Each row is a point on a tangle of strands that fork and nearly touch. The rows are in no order.
In the rows, zero is written as 128.
Two points are linked if the straight distance between their rows is under 108. Some points are linked to none.
Q330: [ 60 161 151  98 170 169 100  94 106 155 142 149 128 152  96 118 160 145
 142  95 123 128]
Q10: [194 132 106 144  83  95  85 112 110 108  95  68  98 113 131 161 119 127
 168 144 102 152]
Q896: [129 108 145 155 122  72 139 131 155 117 144 159 162 140 105 122  68 137
 118 155 160 115]
Q301: [144 102 119 179 110  70 138 143 117  71 125  72 124  78 127 125 145 130
 145 166 133 143]
Q664: [121 112  87  67 152 191 150 117 103 139 171 143 155 102  86 139 186 133
  64 108 145 131]
Q577: [118 131 132 115  85 141 111 154 132 141 103 120 119 110 167  68 117  97
 210 102  75 113]
Q451: [ 74  97 163 163 148 115 146 131 147  97 124 142 139  92 131 103 116 177
 136 147  93 117]
Q458: [117 130 187 155 107 123 114 136 153 122 140 150 151 167 191 127  95 136
 110 120 115 120]
Q391: [ 74 169  82  79 160 176 139  77  70 209 125  89 118 112  84 103 126 135
 146 104 124 102]
Q377: [ 87 134  92 139 126 108 125 128 164 129 105 146  86  76 146  43 109 159
 169 152 128 192]
Q606: [169  98 168 191 131 125  91 139 187  89 126  88  89 164 189 133 128 121
 110 120 115 153]
Q32: [ 74 162  88  81 160 164 157  78  52 165 126 100 138  79  95 112 170 168
 133 110 109 133]
Q922: [169 149 137 131 155 112 102 120 159 133 151 177 136 179  45 154 102 114
  94 123 148 149]
Q18: [159 104 112 165  82  65  92 115  85 139  91  60 117 120 136 172 117 118
 145 149 128 116]
Q262: [126  90 141 202  90  69  99 105 139 135 117 106 110 127 157 151  71 146
 163 130 112 134]
Q196: [126 111 114 101 126 182 182 150  76 138 106 168 172  99 180 112 126 138
  72 117 131 117]
Q127: [110 141  93 133 107 108 128 141 139 143 104 133  89 107 171  93 144 124
 170 139 134 173]
Q561: [124 168  84 110 136 122 127 104 138 130 134 143  86 136  53 194 133 135
 168 157 124 158]
Q120: [109 130  94  75 184 199 165 123 103 197 112 115 127  80  83  56 145 140
 152  92 111 132]
Q476: [ 68 134 120 123 173 123 125 102 137 126 148 146 112  78  91  58 170 139
 127 127 160 160]
Q286: [136 146 139  94 117 195 118 119 148 163 137 185 144 182 154 141  91 138
  90 108 118 154]
Q497: [186 151 184 160 147 107 117 143  94  76 132  77 158 183 150 163 151 122
  85 135 140  96]
Q316: [135 150 167 147 127 129 136 187 149 144  95 143 107 150 204  95  96 128
 188 128 128 134]
Q634: [155  94 127  93 139 183 172 121 124 159 147 161 163 122  64 139 102 111
 110 127 102  94]
Q297: [113 113 141 148 134  99 130 130 172 105 169 160 141 143  98 171 114 130
 107 132 164 126]
Q574: [180 132 127 131  65  84 125 125  70  88 149  74 165  92 163 131 167 123
  80 147 128 122]
Q54: [161 132 145 162 161 146 104 174 131 135  94 105  70 154 118 121 113  89
 172 120 120 108]
Q3: [175 139 143 139 116 106 122 139 152 111 107 115 112 190 139 161 102  89
 123 123 139 135]
Q225: [178  92 101 123  77  99  85 111 136  98 159  82 121  87 122 151 186  88
  61 130 122 135]
Q795: [105  86  91  80 149 210 195 131 101 167 151 144 150 103 117 119 179 130
 101 104 124 103]
Q996: [ 87 142 147 102 126 147 140  98 136 134 173 183 167 150 126 151 144 169
 115 121 148 165]
Q100: [165 146  73  61  89 157 171 141  92 157 133 134 163 108  97 147 145 100
  97 131 150 108]
Q954: [ 74  95  95 104 162 142 115 115 140 141 157 142 119 102  65  88 168 118
 106 115 141 129]
Q791: [ 90 126 120 124 115 116 130  94 158 108 181 160 157 134 105 165 156 150
  81 138 130 152]
Q812: [168 124 210 176 108 100 114 126 153 101 149 125 144 162 151 142  93 153
  95 114 111 139]
Q505: [106 153  81 113 119 126 138  89  89 173 139 165 161 111 110 148  87 159
  86 153 158 148]
Q832: [122 138  74  72  90 174 165 138 134 124 129 142 121  98 116 125 143 123
 169 129 116 143]
Q267: [213 123 166 177 130 129 120 130 195  76 134 101 118 184 126 174 121 147
  76 144 116 142]
Q152: [160 140 166 114 125 160 139 170 141 147 110 159 128 160 173  92  87 103
 137 125 134 128]
Q346: [150 133  86 129  46 109  94  99 102 146 125 104 139 125 184 179 118 127
 107 141 125 162]
Q880: [ 76 118 148 110 159 143 180 132 132 118 152 165 171 118 116 121 168 141
 120 140 129 100]
Q21: [107 154 103  70 126  99 116  82  75 128 151  99 162  92  94  92 169 121
 119 138 142 115]
Q197: [206 104  85 117  83  88 122 153 131 110 132  82 107 120 111 182 181  68
  77 121 153 139]
Q519: [ 93 165 115  95 107  80 124 115  58 124 121  86 159 130 113  72 148 104
 160 121 132 102]
Q807: [101 116  93 134 157 143 155 164 176 149 136 176  91 156 100 148 118 115
 133 149 166 152]
Q938: [155 103 136 168 156  59  80 124 162 107 131 102  87 139  65 138 125 109
 159 132 128 105]
Q123: [ 95 111  97 103 105 140 154 113  85 144 119 130 161 120 182 115 121 118
  93 131 146 115]
Q776: [131 136 159 146 135 116 137 157  82  99 106 117 155 178 170 146 146 119
 100 122 154  99]
Q22: [209 136 140 130  75 106  77 113 118  77 152  74 165 108 141 148 182 109
  68 122  99 122]
Q280: [173 119 130 134 141  96  84 134 134  93 139  95 132 126  49 135 157  91
 119 130 131  97]
Q829: [137 169 101  67 132 202 140 111  91 165 106 138 130 135 144 122 105 134
 149 115 123 157]
Q973: [117 132  94 141 115 110 169 178 168 127 108 165 110 143 130 134 100 118
 170 165 173 135]
Q565: [ 82 140 143 130 117 134  94 166 166 177 100 157  93 154 198 119  91 102
 169 110 136 136]
Q186: [ 93 149 113 102 137 106 139 150 148 104 125 135  96  50 136  28 156 154
 175 132 112 172]
Q734: [ 91 120 119 117 116 140 102 160 157 157 118 139  71 130 182 101 142 115
 155 109 146 148]
Q402: [196 116 109 148  69  66 124 157 141  95 118  68 105 123 105 178 176  81
 152 130 141 143]
Q52: [ 80 165 150 105 115  80 110  99  72 155 104  98 136 136 135 109 114 121
 161 132 134  94]
Q143: [152 163 120 123  53 115 141 107  98 126 104 136 143 125 179 154  89 154
 139 148 111 146]
Q732: [113 119  73 121 127 163  99 107 135 157 115 112  88 128 143 130  99 125
 149 124 104 142]
Q995: [133  79  75 118 153 166 168 116  95 131 119 137 148  82 106 124 110 143
 113 157 116  79]
Q70: [ 48 110 160 130 186 149 190 121 124 132 127 156 151  88 121 109 126 178
 124 136 112  99]
Q356: [ 77 110 142 165 152  60 102 132 111 138 133 110 121 165 141 153 141 106
 139 121 160  92]
Q817: [174 100 119 167 108  44 146 158 113  77 119  36 124 107 111 169 170 121
 159 154 152 122]
Q575: [179 117 170 145 143 113 114 162 155  94 146 124 149 152  72 136 133 104
  80 119 129  85]
Q707: [159 126 142 184 124  98 144 130 144 112 102 115 116 149 153 141  83 130
 147 133 130 115]
Q882: [131 144 188 125 192 144 103 175 150 137 113 137  99 166 111  88 115  80
 172  95 119  96]
Q288: [ 98 116  69 132  82 113 137  99 109 149 135 111 137 122 178 164 118 131
  95 149 140 132]
Q813: [137 111 167 188 158  64 107 156 179 119 124 129  87 174  94 149  96  96
 129 133 158 113]
Q863: [197 135 130 137 136 128 103 160 109 104  73  97 108 169 141 124 117  94
 150 125 128 105]
Q920: [ 91 108 191 145 172 143 120 146 165 111 140 163 135  99 153  63 115 157
 125 135 112 120]
Q625: [110 160 148  88 164 218 156 141 105 163  91 140  99 132 173 118 122 150
 172 111 115 151]
Q506: [111 133 115 121 172 184 118 119 124 145  86 135  80 121 180 116 112 155
 159 131 110 159]
Q275: [168 118 153 108 138 195 116 152 153 139 119 159 128 172 137 141 103 121
 119 103  95 126]
Q299: [ 88 105 108 152 199 122 163 157 155 116 149 181 109 111  87 116 134 141
 117 146 173 148]
Q567: [109 150 143 130 146 178 139 115 115 139 135 176 145 146 153 128 100 167
 113 124 122 169]
Q737: [107 127 186 138 175 133  69 131 197 132 149 168  88 158  97 109 128 119
 136 119 121 133]
Q475: [177 110 145 127 156 166 159 137 133 131 132 187 149 113  83 118  65 124
 102 118 115 108]
Q620: [100 130 206 171 187 115  85 104 157 115 153 152 119 136 113  80 117 157
 121 131 104 129]
Q219: [128 176  69  70 122 183 147  89  61 185 101 115 126 122 102 127 107 158
 139 110 107 124]
Q702: [114 123 166 172 167  83  91 152 144 108 138 114 127 180 114 135 134  98
 135  99 171  75]
Q375: [135 149 107 148 124  94 121  70  77 133 138 135 160 118 112 135 100 152
  78 174 171 133]
Q467: [129 157  27  59  84 146 158 101 108 157 141 130 159 118  99 178 169 110
  96 135 153 128]
Q215: [108 118 179 171 122 123 128 135 163 108 142 126 131 171 190 172 147 142
 134 119 131 134]
Q26: [ 75 151 143 125 119  98  88 100  84 153 134 112 140 154 144 170 139 117
 128 112 144 102]
Q907: [182 142 163 167 135  81 134 147 139  64 152 112 167 175 101 166 148 114
  58 128 159  97]
Q501: [126 132 105 105 117 121  81 112 160 137 153 128 119 153 115 131 159 101
 115 101 133 148]
Q359: [171 108 100 151 127  73 122 109  94 116 149 119 152  93 132 156 118 158
  56 159 162 143]
Q532: [ 99 149 194 127 192 149  79 151 165 166 124 155  80 160 112 111 148  89
 157 101 138 137]
Q442: [120 100 151 109 146 209 164 149 111 156 102 163 142 106 195  81 104 141
  99 112 111 133]
Q318: [171 126 192 190 100  93 105 129 173  83 127  48 118 158 126 174 149 149
 173 125  99 139]
Q417: [132 129 190 194 139  96 125 143 162  84 129  69 114 178 161 189 148 144
 160 126 126 118]
Q631: [110 142  67  99 117 153 187 164 134 128 115 164 135 131 122 141 133 130
 172 143 158 167]
Q680: [ 94 115 152 125 179 137 171 149 162 116 165 202 165 111 104 106 129 141
 127 126 154 129]
Q976: [129 135 133 122  62 135 126 122 141 148 108 159 129 121 150 123  73 135
 174 137  89 142]
Q878: [108 128 164 141  88 106  93 132 119 124 122 104 119 142 175  97 115 118
 177 112  79 103]
Q62: [136 118  76  75 117 157 195 135  74 137 105 140 167  92  86 132 142 126
 133 134 132  85]
Q785: [ 99  89  86  97 143 151 162 130 138 135 155 178 149 116  79 129 178  96
  85 119 161 121]
Q715: [ 85 131 127 154 170 113 137 136 155  95 121 136  95  57 140  37 166 148
 121 123 128 149]
Q34: [158 148 180 141 113 124  98 142 142  94 107  93 105 135 148 100 109 135
 194 112  59 139]
Q673: [159  83 127 131 160 163 159 149 120 113 113 149 143 109 133 121 100 135
 106 141 136  90]
Q908: [110 154  85 106 169 127 127  81  73 118 143 109 139  91  84 105 164 154
 129 131 129 138]
Q580: [109 143 112  77  99 168 139 150 148 144 117 137 112  98 134  87 137 119
 187  97  89 116]
Q64: [148 126 106 131 105 138 102 113 104 115 113  88  86 138 134 154 127 124
 124 137  88 125]
Q105: [113  81 100  89 132 173 174 144 169 150 155 173 149 107  56 121 138  95
 111 111 131  80]
Q861: [168 130 122 138 113 103 118  99  81  91 127  89 149  89 145 125 153 159
  60 164 120 129]
Q928: [153  78 131 185  63  73  92  71 121 151 107  79 113 125 182 188  80 117
 145 138 123 129]
Q694: [105 125 157 114 138 157 140 145 136 133 119 137 125 105 197  61 120 153
 114 130 115 151]
Q865: [100 159  51  79  99 137 137  71 123 164 160 146 147 103 104 178 126 157
 103 140 154 158]
Q420: [124 139 137 121  88 148 135 119 157 170 132 182 131 167 135 162  78 120
 143 128 100 147]
Q270: [170 154 194 177 117  99 111 129 130  73 125  70 130 134 126 121 139 156
 181 121  73 113]

A fork is a point with three links. Follow the links from the first point to the second and name the forks in between, in order.
Q70; Q152: Q920 Q286
Q301; Q377: Q785
Q995; Q694: Q785 Q286
Q976; Q100: Q286 Q785
Q442; Q270: Q920
Q785; Q442: Q286
Q715; Q620: Q286 Q920

A fork is a point with three links, a tip a point with one. Leave the first point through the second and follow the links. Name the first fork or tip that comes.
Q391; Q32: Q776
Q928; Q262: Q920
Q954; Q476: Q286
Q467; Q865: Q301
Q865; Q467: Q785
Q880; Q680: Q812
